Points on a hilly landscape, in no order, each with its height.
A ball rolls from a point to whichever of its 2 nearest points has the largest drop for the distance, and stops where none of them is lower. Distance is the straight distance between rows; heights are no part of it.
(37) (h 273): 136, 108, 89, 102, 125, 148, 79, 97, 114, 65, 76, 103, 101, 99, 106, 65, 117, 130, 91, 94
(414) (h 322): 129, 113, 139, 99, 110, 105, 113, 102, 80, 74, 72, 62, 73, 91, 86, 71, 100, 121, 112, 46
(593) (h 387): 78, 77, 50, 81, 93, 102, 132, 107, 132, 106, 96, 100, 77, 156, 125, 95, 69, 86, 118, 125
(765) (h 197): 78, 106, 82, 117, 130, 140, 58, 111, 108, 62, 98, 98, 76, 106, 107, 88, 122, 121, 77, 85
(722) (h 266): 93, 87, 66, 119, 111, 104, 120, 77, 122, 106, 117, 109, 99, 56, 82, 106, 96, 98, 113, 83
(580) (h 301): 108, 103, 70, 73, 89, 140, 133, 109, 132, 103, 109, 93, 64, 139, 112, 107, 85, 101, 119, 111
(218) (h 448): 108, 87, 123, 123, 69, 123, 129, 115, 40, 79, 96, 75, 86, 120, 112, 121, 96, 80, 82, 91
(686) (h 714): 122, 94, 108, 66, 77, 91, 88, 86, 114, 119, 132, 104, 78, 111, 93, 110, 99, 115, 116, 90
(753) (h 457): 98, 119, 100, 70, 80, 103, 102, 119, 92, 49, 120, 108, 106, 104, 80, 93, 139, 120, 96, 71
(410) (h 280): 85, 94, 92, 126, 74, 133, 139, 75, 109, 129, 80, 131, 124, 84, 111, 108, 114, 85, 99, 84
(473) (h 420): 122, 75, 107, 109, 98, 51, 137, 123, 104, 118, 135, 101, 80, 106, 74, 109, 63, 94, 108, 87
(445) (h 211): 102, 101, 81, 77, 125, 95, 105, 121, 88, 82, 69, 92, 111, 99, 89, 117, 98, 103, 133, 83
(708) (h 396): 138, 49, 76, 124, 97, 75, 131, 88, 94, 125, 124, 87, 91, 116, 96, 135, 55, 107, 122, 91
(788) (h 666): 147, 88, 102, 95, 55, 115, 82, 62, 111, 88, 110, 76, 95, 125, 102, 96, 129, 162, 101, 76
(542) (h 312): 97, 119, 121, 90, 132, 107, 93, 89, 89, 85, 83, 74, 50, 126, 84, 99, 113, 96, 68, 61
(801) (h 184): 87, 93, 64, 106, 89, 136, 104, 110, 124, 73, 114, 86, 84, 98, 107, 110, 82, 87, 103, 118
(28) (h 464): 74, 71, 107, 98, 87, 95, 64, 127, 113, 101, 104, 123, 135, 75, 90, 88, 89, 83, 98, 142
(100) (h 371): 63, 55, 100, 98, 83, 78, 140, 122, 77, 110, 79, 104, 118, 102, 94, 77, 73, 54, 125, 136
(219) (h 386): 114, 124, 72, 92, 107, 95, 136, 89, 132, 99, 101, 103, 97, 119, 121, 102, 95, 79, 134, 104
(766) (h 634): 99, 68, 81, 78, 90, 79, 88, 112, 132, 79, 102, 74, 106, 139, 100, 131, 39, 88, 100, 123
(855) (h 299): 129, 73, 72, 72, 99, 121, 117, 126, 96, 100, 77, 74, 86, 97, 93, 115, 72, 120, 150, 107
(284) (h 261): 96, 132, 111, 122, 128, 115, 93, 116, 118, 66, 94, 91, 70, 126, 90, 94, 125, 93, 53, 83
(947) (h 313): 63, 81, 82, 118, 120, 118, 74, 75, 90, 90, 77, 93, 115, 43, 90, 91, 80, 82, 58, 114
(469) (h 747): 81, 106, 89, 71, 112, 68, 80, 45, 105, 117, 138, 116, 140, 70, 72, 135, 102, 85, 79, 106
(787) (h 230): 98, 123, 93, 117, 100, 102, 102, 63, 114, 138, 86, 127, 149, 85, 122, 115, 114, 109, 104, 110
(20) (h 392): 149, 133, 131, 125, 100, 82, 108, 124, 89, 70, 122, 109, 116, 115, 121, 75, 119, 96, 125, 101
(399) (h 187): 87, 112, 85, 130, 98, 84, 87, 82, 116, 118, 88, 98, 124, 81, 117, 100, 115, 97, 80, 140
(920) (h 283): 95, 138, 138, 103, 122, 90, 84, 120, 69, 121, 73, 122, 150, 71, 102, 97, 116, 101, 98, 116
(6) (h 389): 95, 102, 118, 133, 123, 91, 54, 128, 85, 88, 136, 127, 114, 104, 129, 99, 98, 80, 114, 114
(360) (h 588): 106, 75, 101, 115, 66, 97, 116, 110, 69, 141, 95, 108, 94, 90, 107, 92, 128, 98, 106, 138
(296) (h 381): 94, 103, 101, 121, 111, 76, 112, 94, 51, 77, 104, 85, 114, 122, 87, 141, 132, 80, 82, 75
(140) (h 543): 87, 79, 53, 73, 104, 91, 70, 94, 116, 77, 109, 97, 83, 124, 97, 98, 101, 100, 70, 122
(724) (h 370): 106, 133, 128, 94, 151, 110, 106, 88, 98, 104, 72, 64, 74, 118, 80, 79, 131, 130, 116, 53
(590) (h 436): 50, 73, 64, 119, 117, 95, 124, 90, 123, 103, 90, 91, 88, 144, 113, 97, 74, 53, 92, 124
(301) (h 397): 74, 114, 135, 92, 68, 97, 97, 107, 92, 115, 105, 96, 104, 138, 128, 128, 90, 52, 109, 116
(181) (h 613): 121, 86, 87, 69, 108, 108, 99, 125, 120, 75, 118, 75, 64, 148, 116, 116, 31, 96, 90, 123
(184) (h 697): 122, 72, 90, 102, 56, 108, 96, 81, 138, 131, 141, 81, 55, 108, 90, 124, 80, 141, 100, 94
(737) (h 331): 68, 92, 119, 104, 88, 64, 103, 77, 148, 141, 108, 109, 135, 91, 79, 127, 82, 64, 97, 112
(436) (h 431): 84, 99, 118, 91, 96, 105, 55, 95, 96, 123, 101, 133, 114, 66, 111, 74, 95, 90, 66, 133
(745) (h 398): 87, 88, 91, 88, 84, 46, 152, 135, 79, 81, 103, 111, 109, 121, 97, 78, 86, 61, 106, 114
(694) (h 438): 99, 113, 109, 100, 101, 62, 140, 139, 113, 105, 126, 96, 69, 105, 79, 94, 103, 110, 136, 74
(536) (h 235): 83, 58, 81, 134, 73, 77, 123, 111, 81, 93, 113, 83, 109, 61, 90, 98, 86, 85, 116, 118
(254) (h 621): 155, 70, 112, 122, 58, 123, 129, 100, 82, 105, 138, 98, 67, 113, 86, 85, 110, 121, 65, 111
(559) (h 605): 118, 69, 94, 119, 85, 97, 112, 95, 90, 122, 118, 119, 72, 108, 102, 89, 105, 99, 79, 104
(68) (h 330): 85, 124, 97, 99, 133, 110, 62, 69, 56, 88, 69, 106, 142, 96, 132, 106, 102, 122, 92, 85
(169) (h 563): 80, 101, 122, 94, 61, 139, 116, 121, 97, 142, 97, 114, 84, 81, 91, 96, 137, 100, 119, 115
(309) (h 531): 88, 127, 126, 95, 97, 142, 116, 102, 88, 117, 101, 113, 99, 63, 77, 94, 145, 96, 98, 90
(927) (h 237): 107, 102, 110, 103, 66, 107, 124, 133, 102, 90, 68, 101, 83, 98, 112, 60, 106, 127, 124, 76
(825) (h 332): 114, 119, 85, 92, 117, 125, 81, 85, 126, 102, 75, 88, 81, 97, 116, 84, 104, 122, 115, 105
(869) (h 305): 64, 90, 96, 116, 103, 80, 121, 93, 142, 123, 127, 106, 108, 79, 90, 113, 73, 71, 136, 90
(639) (h 503): 104, 106, 80, 84, 101, 83, 62, 102, 103, 51, 141, 97, 82, 111, 87, 95, 128, 124, 77, 93
(645) (h 282): 138, 105, 135, 73, 85, 108, 130, 125, 98, 80, 83, 91, 77, 116, 90, 82, 76, 118, 123, 51
(905) (h 319): 88, 71, 57, 101, 103, 118, 110, 62, 91, 102, 88, 90, 101, 37, 75, 105, 92, 91, 82, 98
(636) (h 233): 96, 131, 84, 134, 127, 103, 113, 72, 131, 119, 91, 109, 94, 64, 107, 69, 114, 109, 77, 108
(442) (h 241): 77, 117, 132, 100, 135, 100, 69, 143, 97, 118, 60, 112, 147, 85, 96, 122, 93, 93, 118, 108
(371) (h 198): 94, 111, 122, 93, 140, 91, 43, 128, 117, 124, 80, 120, 116, 104, 93, 112, 99, 125, 103, 98
(622) (h 337): 124, 138, 147, 94, 110, 115, 55, 119, 94, 107, 79, 113, 127, 62, 99, 74, 116, 132, 92, 123
(705) (h 174): 119, 116, 97, 90, 113, 100, 109, 57, 96, 84, 99, 105, 107, 81, 88, 94, 115, 111, 87, 58
(233) (h 314): 47, 87, 81, 116, 139, 100, 102, 84, 92, 127, 48, 123, 113, 108, 115, 77, 96, 81, 66, 106
(144) (h 422): 81, 99, 103, 91, 71, 49, 135, 149, 105, 96, 130, 90, 85, 136, 100, 99, 90, 103, 123, 108
(357) (h 732): 86, 119, 97, 79, 107, 84, 76, 65, 120, 117, 146, 116, 102, 99, 92, 125, 124, 99, 95, 91
(499) (h 135): 92, 92, 91, 82, 115, 83, 77, 94, 114, 113, 87, 111, 127, 102, 105, 124, 88, 114, 134, 83
(906) (h 363): 79, 107, 131, 87, 76, 107, 91, 90, 116, 139, 89, 105, 122, 93, 108, 135, 88, 58, 112, 117
(376) (h 276): 73, 128, 93, 110, 145, 98, 115, 90, 112, 124, 77, 117, 87, 109, 115, 79, 117, 84, 92, 96
(11) (h 324): 100, 148, 128, 109, 139, 103, 42, 65, 85, 109, 99, 107, 130, 82, 114, 101, 100, 126, 64, 100
(493) (h 582): 135, 88, 61, 86, 122, 115, 95, 103, 107, 64, 107, 82, 77, 145, 97, 119, 85, 104, 76, 114
(29) (h 340): 65, 83, 79, 104, 42, 128, 127, 90, 114, 105, 104, 122, 125, 111, 125, 112, 100, 78, 114, 110
(43) (h 419): 123, 115, 113, 126, 103, 99, 118, 81, 65, 66, 77, 79, 98, 115, 108, 106, 114, 80, 71, 75
(338) (h 425): 80, 88, 133, 109, 61, 95, 93, 101, 71, 108, 108, 80, 83, 118, 105, 128, 92, 76, 83, 95
(222) (h 435): 150, 111, 128, 110, 102, 116, 116, 134, 98, 98, 120, 93, 83, 115, 95, 88, 104, 109, 129, 106
(21) (h 339): 124, 126, 124, 92, 123, 81, 81, 126, 81, 99, 113, 136, 128, 88, 115, 82, 117, 92, 125, 124
(743) (h 643): 138, 77, 109, 93, 44, 123, 108, 102, 81, 76, 135, 84, 86, 119, 92, 110, 104, 145, 93, 80
(539) (h 652): 81, 67, 87, 97, 91, 104, 73, 127, 121, 93, 110, 59, 69, 120, 78, 135, 67, 111, 82, 123
(30) (h 341): 65, 76, 90, 100, 113, 76, 118, 129, 101, 112, 47, 120, 110, 108, 102, 63, 89, 76, 94, 116
(182) (h 267): 130, 144, 134, 92, 119, 101, 79, 35, 91, 109, 100, 92, 117, 88, 104, 93, 115, 124, 81, 79
(874) (h 395): 72, 128, 101, 88, 82, 98, 107, 102, 72, 67, 110, 107, 138, 98, 106, 122, 145, 101, 116, 74
(211) (h 391): 130, 107, 135, 111, 106, 135, 65, 114, 95, 123, 92, 141, 108, 74, 119, 70, 108, 92, 85, 132
(350) (h 360): 114, 49, 75, 82, 84, 89, 114, 95, 99, 107, 104, 82, 98, 91, 96, 118, 39, 98, 143, 98
(792) (h 421): 75, 83, 112, 146, 107, 75, 67, 95, 66, 111, 148, 114, 96, 77, 110, 90, 114, 89, 96, 100
(831) (h 684): 127, 92, 76, 99, 73, 96, 83, 89, 143, 102, 108, 66, 71, 117, 89, 110, 115, 161, 106, 97
(12) (h 289): 100, 113, 87, 79, 121, 89, 73, 62, 106, 114, 85, 99, 83, 80, 125, 65, 86, 108, 92, 117
(322) (h 338): 93, 128, 120, 92, 102, 62, 112, 93, 62, 91, 86, 111, 140, 99, 90, 115, 137, 100, 84, 77
(367) (h 485): 137, 131, 124, 81, 112, 127, 115, 110, 105, 102, 104, 109, 106, 64, 81, 82, 119, 98, 131, 105
(770) (h 262): 98, 104, 87, 116, 115, 116, 88, 104, 99, 69, 98, 84, 91, 68, 101, 98, 91, 75, 81, 115
(956) (h 186): 97, 86, 87, 111, 63, 94, 139, 126, 86, 77, 88, 94, 100, 78, 94, 89, 98, 99, 104, 87
(361) (h 270): 107, 111, 90, 64, 139, 97, 76, 70, 71, 87, 73, 108, 111, 106, 99, 92, 108, 123, 82, 73

Where does a ball stop that starts at each point below?
(357): (499)
(181): (322)
(144): (399)
(559): (499)
(436): (499)
(792): (499)

Call two points neighbours if one is among the 2 nearest of the other. Go from one point of each pair to the other, from neighbour to neighbour, staying as low as possible. Name the highest point that can't be avoided.
(322) / (399): (218)
(722) / (399): (29)
(956) / (765): (724)
(801) / (722): (905)
